Points, in no order, along strands that fork and pass close to each other.
Two points are linked if the straight distance between their rows is under 66.5. Some points are linked to none.
j_401: [  3  23   8 -14  19  17  12 -14   0  -9 -11 -29 -20 -17   2  -6  -6 -12
  30 -15  31]
j_218: [ 19  -3   1 -38 -18  18   9 -19  -1  -5 -30 -20  10  20  -9  -3  -3   1
  -9  -1 -13]
j_200: [ 12 -33 -14   2  -3 -27 -10  -8 -10 -12  20  28  -7   1  -4   5 -10 -23
 -10  18   4]
j_205: [ -2  21  18  27  11  25 -21  33  -5   5   8   6  13  -2  21  38   1   5
 -10  -1  25]
j_908: [  3  19 -16 -30  18  16   8  10  22 -29 -38  -7  -3  -5 -15  -2  -9   9
  41  -2   3]
j_582: [  4  12  -2  18   4  23  12  23  -1  25   5 -44  15   2   6  18 -14  33
   2   5  25]
j_140: [ -4   6  19 -28  -7  -3  18  -5   6 -11 -19   7  -8  -7  11  15 -13   1
  26 -16 -29]
j_703: [ 11  20  14  -9  -3  19 -11  12   1  25  -1  -5  18  -8  -9 -13  27  -1
 -32  -6   1]
j_236: [ -9  38   5  10  -3  28 -22  20  -7  16  22  -7  -1 -14  10  27  -1   4
  17  17  13]
j_593: [-26  28  10   1   8 -15   0 -32 -13  28  16  -6  -1 -10  18  -3  -3   8
  -2 -26  -3]
j_270: [-10   1  21   8  -2   1  24  16 -12  -6   0 -35 -16  17   7 -11  -2  -7
   6 -12   1]
j_77: [ -5  -2  -3  15  10  19   7 -17  18 -11   5   2  11  24   4  27  -3  19
 -43  -7  29]
j_85: [  5  18  11  -8  16  26  -1  12  14  -8 -27   9  -6  25   4 -32  14  -9
 -17  14   8]
j_691: [ 25 -13  -5  26 -14  31   5  10  12  12   5  -1  14   5   1  42  -3   7
 -12  13  14]
j_787: [ 20 -10  33  31  -7   1 -14  11  10  28   9 -24  26  18   6  10  41   1
 -34 -10   5]
j_783: [-27   0 -27  10 -13 -27  -1  -8 -11  -9  33   0  -7  11  11  -7 -11  25
 -11  -1  -1]
j_11: [-29  33  -4 -16   8   4 -24 -12   2  16 -13   3   3 -23 -15  19   8  -7
  11 -12 -12]
j_390: [  3  21  11   0   3   0   2  -5 -14  10  31  14  -9 -21  29 -30 -17 -13
  18   0  13]
j_545: [  5  -1  14  25  14 -25   6 -20  16  -6 -11  17 -24 -25  -5 -11 -12  24
 -19 -25  -5]
j_860: [  4  -9  -3  26 -30   7   8  17 -15  -4  21 -15 -15  21   7  13  -3  23
 -16   1   3]
j_438: [-23   9  15 -19  12  -1  20  -7  21 -12   1   5   7   6  33   2  -9  11
   4 -22 -18]
j_58: [  4   6  -2 -11   3  19 -11  17  18 -10 -10   1  12  12  -4 -15  23   2
 -31   2  -2]
j_912: [  5   5  11  10  13   3  21 -18  15   4 -19  -1 -24 -25   1 -10 -16   2
  23   3   9]
j_515: [  0   7  15  21 -11  -1   4  21   4  26  22  11 -16  -2  21 -27 -11  -4
 -11   8  12]
j_121: [  8 -29  -8  -7   2 -43  12   0   2 -30  17  29   5 -10 -19  -7 -16  18
  30  35  -8]
j_6: [ 11  22  27 -13 -14  17  -4  10  -6  25  -5   0   8 -24  -6   9   5 -13
  -8  -8   1]
j_318: [  5   1 -11 -20  12   0   5 -42 -10  -3   1   0   8   9   1 -27  -3 -21
  -4  26  20]
j_52: [  4  -7  16  -1   4  -6   6 -26 -12  -8   3  11  -9  23  12  -1  -2 -17
 -44 -21   6]
j_445: [ 13 -12 -11  -3  27 -15  16  -6   6   4 -23  14   5 -29  -6  -3 -17 -10
  30   6   0]
j_798: [  8   0 -10   5  26  20 -22  23   1  -4 -51 -17  -4  17  -8   3  25  -4
   9  10 -15]
j_220: [ -1  -2  18  16   2   3  12  17 -29  -7 -23 -29 -18   5 -10  -3   6 -32
  13  -5   7]
j_920: [-20  32  14 -22  15   7   2 -27 -18   7   3 -25   8   1   9   7   4 -17
  -2 -31   6]
j_447: [-19  -9   2  -2  -3 -26 -13 -52 -11 -14  16  11 -13 -17  -6 -25  -7  33
  -9 -28  -6]
j_177: [-11 -10  18   0 -16 -23  24  25 -35 -17  12 -18  -5   9  12  -6  -7  -3
   7 -21 -13]
j_594: [ 15 -39 -12 -20  -5 -23  -9  12   2 -12   0  31   4  -7 -33 -14   6  10
   8  35 -15]
j_729: [ 23 -34  -2  -9 -30  13  -5  11 -18   7   4 -27  23  12 -12   6  25  -2
  -1 -13 -27]
j_731: [  9 -25  15  32 -19 -17  -9  26   1   3  -3  -1 -32  -4 -25 -14  14   9
  -8  -1  -1]
j_572: [  6 -11  10 -10 -13  -8  10   6   4 -15  28  19   1  28  25   5   0  -5
 -39 -21  -8]
j_179: [ -1  19   9  31 -14  24 -12  31 -21  28  20 -28  -9  -6   0   4   4  -6
  18  14  19]
j_297: [-14  -2   9 -17  10   1   6   4  18  31 -30 -30   8  24 -18 -35  10  -1
  -4   8 -28]
j_903: [ 13  13  18 -13  -2  31 -12  14   3  12 -48 -29 -19  13 -28  -4  20 -12
   9  -1  -3]
j_803: [ 18 -27 -11  -4  -3 -13 -12  -3  -4   2   1  46  12  -8   2  17  -7 -21
  -3   3 -20]
j_559: [ 11  -5 -25 -16 -28   5   0 -21  -9  12  19  -1  21  -4  -2  12  -7  -1
 -18  -8  -7]
j_160: [-14  12  19   7   6   3   0 -24   0   8 -11  -8   7  27  -3  18   9  -1
 -43 -14  17]
j_689: [ 10  -7  35 -20   5 -15  12 -29  12 -26  10  16  -1 -23  35 -35  -4  10
   2 -20   3]
j_72: [  0 -13  21 -14  21 -31  24 -31  -3 -33  -4  11   0 -19   5 -35   2  18
  12 -10   7]
j_476: [-15 -14  -1 -21   9 -15   8   8   3  -3 -26 -15  -3  38 -22 -28  15  -4
   3  34 -20]
j_639: [  9  16  11 -15   3  27   8  18  -7  -1 -32 -35 -21  -2  -9   7  -3 -21
  28 -14  23]
j_168: [ 21 -18   4   5 -13  29 -16  17  15  11 -21   0  13  18  -3  41  19  -2
  15   3  -5]
j_993: [ 10  -9 -31   8  -6   3 -12 -27   4  15  26  11  21 -13  -9  11 -13   7
 -36   4   7]
j_776: [ 10 -19 -34   4   2 -19 -13 -32  16  -5  23  32   9 -16  12  12 -19  16
 -20  -7   3]
j_656: [  5  29 -17   2  -4  21   9   7  -3   6  17 -24  14  -6   3  -4 -15  29
   1  -5  36]
j_391: [  0  17  14 -25  -7  -7   1 -16   3 -23 -29  10  -6 -23 -24 -16  -4  -2
  15 -19 -27]
j_910: [ -9 -18 -28  27 -21 -15  -2  -6  -9  -6  29  -4 -13  26  -4   9 -14  17
 -33   0  12]
j_926: [-17  32   1  -2 -23  24 -10  19   2  -3  26   6  -2   5  16   8  14  -9
  -9   7   6]
j_542: [-23 -26  11   2  -1 -27  -2 -11 -10  -2  -2  17 -17  23 -18   4  -1 -22
  19  31 -23]
j_933: [  6   1  23  34 -33  10  -9  31 -21  11  17 -28 -12  10  15   9  17   9
  -1 -12   4]
j_720: [-20 -12   7 -16 -16 -39  17  14 -33 -26  25  -3 -11   2   7 -15 -15  18
  23   6  -5]
j_53: [ 12 -35   4  -2  14 -37 -17 -12  -9   4  -1  21  -3  19 -13 -26   4 -11
 -23  24   3]
j_87: [  9  -9  -3 -30 -38  17   3  -5  -8   7  10 -12  21  12  -7  -2  11  -4
 -10   2 -21]
j_791: [ -7   7  -8  22  26   0  18 -13  34 -12 -15  -1  -1   2   4  22 -18  25
 -13  -9  10]
j_701: [  5 -36  -6 -11  16 -24  31  -5   8 -24  -2   5   7  17   0 -19 -22  14
 -13   5   3]
j_892: [ 11  -3 -29  31   3   7  11 -11   0  -1  10  -3   3  -6   0  43 -22   2
   1   8  16]
j_26: [ -2   1   6 -18  -5  -5  16   7  17  -2  16   6  15   7  26   9 -21  19
 -33 -27 -10]
j_708: [  7  -7  16   0  18 -37  12 -33  -3 -16 -15   9 -14 -12 -26 -26  -7   5
 -14  -8   4]
j_734: [ -8 -12 -16  18  12   9  -8  15   8 -23 -50 -12  -1  42 -15  12  19  -2
   0   7 -20]
j_778: [-29 -22 -20   4  -6 -46  -3  21 -24 -19  34   7  -8  16   5 -20  -3  14
  12   4 -17]
j_765: [  1  -2  24  42  10  19 -35  20  -7  10  12 -16  12  10   3  25  23   5
 -32  -2  18]
j_338: [ 11 -18 -11  -3   6 -16  -3 -15   3  -3 -23  36  -5 -29 -10  10 -10  -7
  12   0 -23]
j_44: [ -8 -15 -13 -13  -8 -32   3 -15  -1 -34  34  32   0 -14  24  -4 -20  34
  32  19 -10]
j_373: [-10  24  -9 -12   7  -4  -7 -21   0  -1  18  15  -3 -11  12 -34  10 -16
   0  14   8]
j_587: [  4  20  25  19  21  -2  20 -11  22  -2 -11  -2 -15 -12   1   3 -14  19
 -16 -22  19]
j_693: [  4  33  -7 -26  12  22  -8  16  31   7 -18   9  -5 -18   1  -7  -2  -5
  29   9   8]
j_687: [  6  -5  -7  -4   3  21   3 -19  -1   7   3 -14   9  26   5 -11   5 -31
 -11  18  18]
j_460: [-25  23 -30 -20   6   9  -4 -28   8 -25  14  -2  11 -13  15  12   2  14
  23 -10  -3]
j_464: [-29  11  -8  21   9  -9 -14  29  -6  -1  10  15  -6 -13  -3  17  12 -13
   7 -17 -22]
j_694: [  9   6  18   7 -11  13   4  25  -2  17  -9 -11  -5 -30 -24  13  -1   5
  10  -5  -1]
j_225: [ -3 -12   0  20   6 -10  17 -11 -33  -1  17  -6  -3 -15  14  17 -28 -18
  13 -21   5]
j_208: [ 10  24   2 -13  15  19 -16  21  29  43 -18  -5  -2 -13  -9   0  10 -16
  28  22  11]
j_630: [-16   0 -13  -1   1 -23  -7 -15 -18 -19  17  28 -12 -24   5   3 -16  -2
  42  15 -11]
j_802: [ 12  -7   5  35   6  14  11  24  19  17   5 -34  18   7  12  15   5   9
   4  11  20]
j_649: [-14  40 -12  21  -6 -11 -18   9 -49  28  20  -2  -3 -12  26  -1   2  35
   0 -29   8]
j_513: [ 29 -14  22  -1   4  15   0  21   6  25 -36  -6  21   9   4   9   6  -5
  -2   7 -15]
j_953: [-23   8 -18  20   3 -23 -20  12   4  16  28  34  -8 -19   4   7  -7  -7
  -6   1 -10]
j_212: [-19 -11 -35  10  -2 -23 -21  -2  20  -6  28  45   0 -16   5  16  -4  17
 -18 -10  -7]
j_29: [  5 -29 -11  -3  -1   6  -1   8 -14   7 -19 -33  23  30  -7  -3  28 -16
  -1 -14 -30]
j_2: [ -1 -11  -6  25 -11 -11 -14  10   8   5 -16  14 -16   7 -42 -19  19  -2
 -24   5   3]
j_846: [ 18 -25  -9 -20 -22   1   4  19  24  -8  -5  10  11   3 -15 -28   8   5
  12  28 -18]
j_727: [ -5   3 -16 -14  15  17  -6 -16   6  12   1   9  26  12   8  37   3  -8
   6  14  -3]
j_294: [  7 -23  14  -4  -5 -16  25 -13 -21  10  -2  -3  -2   6  21  16 -31 -26
  12  -3  -9]
j_66: [ -6  21 -16   1   9  12  -3 -28  19  19  -4 -13   3  -7 -26   7  -2   7
 -10  13  21]
j_450: [-13  19 -11  21  19  -8 -14  27 -10 -20   1  17 -12 -32  -6  -3   0  -5
  26 -10   2]
j_394: [ 35   4  18 -39  -4  27   0   3   0  28 -34 -29  21  12   2   8  -3  -6
  -2  -8  -3]
j_387: [ -7  -5  22   6 -17  -5  -1   3  12   7  21  13 -27  16   6 -25  12 -15
 -15  20   0]
j_894: [ 21 -30   9   3   2   6  15  23   9   7 -10   8  25   6  21  -6   3 -19
   0   4  -7]
j_719: [ -5  33   7  11   0 -10 -10 -13 -29  23  31   4  -4 -20  35  -9  -9  13
 -14 -16   7]
j_71: [ 10 -17 -16  -8 -21  10  14  27  21 -13  23  10  15   1   9 -13  -2  20
  -2  10  -7]
j_568: [ -2  11  -4 -40   6  13  -7  21  -4 -10 -12  15   3 -20   5 -22  12 -26
  28  -2  -8]
j_815: [ -7  19 -29   2   6   6   5  -6  -7 -34  18 -16   3 -13  11  -6 -19  21
  16 -12  16]
j_529: [-27  -9   6   0  -3 -20   2   6  13   1  -1   9 -10  33 -19 -28  17 -11
  -1  39 -10]
j_958: [  5  -4 -18   1 -17   7   0  -6 -11 -16  -8  -8 -12  -8 -34  -1   3  -9
  16  13   5]
j_991: [  9   2 -17  12  13  12  20 -22   3  -4  14  -5   5  -9  30  32 -29 -14
  15  -1  20]
j_423: [  3  16  13 -10  -3  36 -18  26  16  29 -21 -30  -6   8 -13  -6  25  -5
  17  16  11]
j_443: [-10  33  -3 -28  -5   5 -16 -20  -5 -10 -20  10  -7 -31 -25  -5  24  -9
  10 -20 -14]
j_686: [  9 -34 -14  19  13 -23 -11  -6   6 -13  -6  14 -18  10 -40 -30  19  -8
 -28  13  15]
j_471: [  3 -14 -21  -1  17  10  -1 -15   1  11 -27 -11  11  21   3  14  -8 -21
   3  12  -5]
j_103: [-27   5   1  -5  10 -18  -1 -19  -2 -14  -5  28 -12   0  -6   5  -4 -22
  34  28  -9]
j_832: [-18  26 -18 -31  -2  20  -2 -15   3 -17   5   8  22  -1  20  41  -4   2
   7 -19  -8]
j_422: [ 30 -22  11  23 -21   4   0  26  11   0 -10  -9  -7 -16 -18   3  13   8
  -3  -8  -9]

A fork is a point with three links. Follow the links from the first point to the second and name the forks in between, in order.
j_689, j_270: j_587 j_912 j_639
j_515, j_582: j_390
j_731, j_933: j_912 j_639
j_920, j_225: j_719 j_390 j_691
j_160, j_568: j_587 j_912 j_639 j_903 j_693
j_991, j_542: j_691 j_390 j_529
j_776, j_373: j_87 j_513 j_691
j_765, j_639: j_236

Follow the links from the first point to the second, and from the first to the third. Name the last point that the two ways share.
j_798, j_443, j_85: j_912
j_338, j_572, j_787: j_912
j_910, j_6, j_693: j_639
j_387, j_991, j_776: j_691
j_734, j_933, j_686: j_639
j_225, j_29, j_297: j_691
j_443, j_270, j_689: j_587
j_236, j_708, j_140: j_587
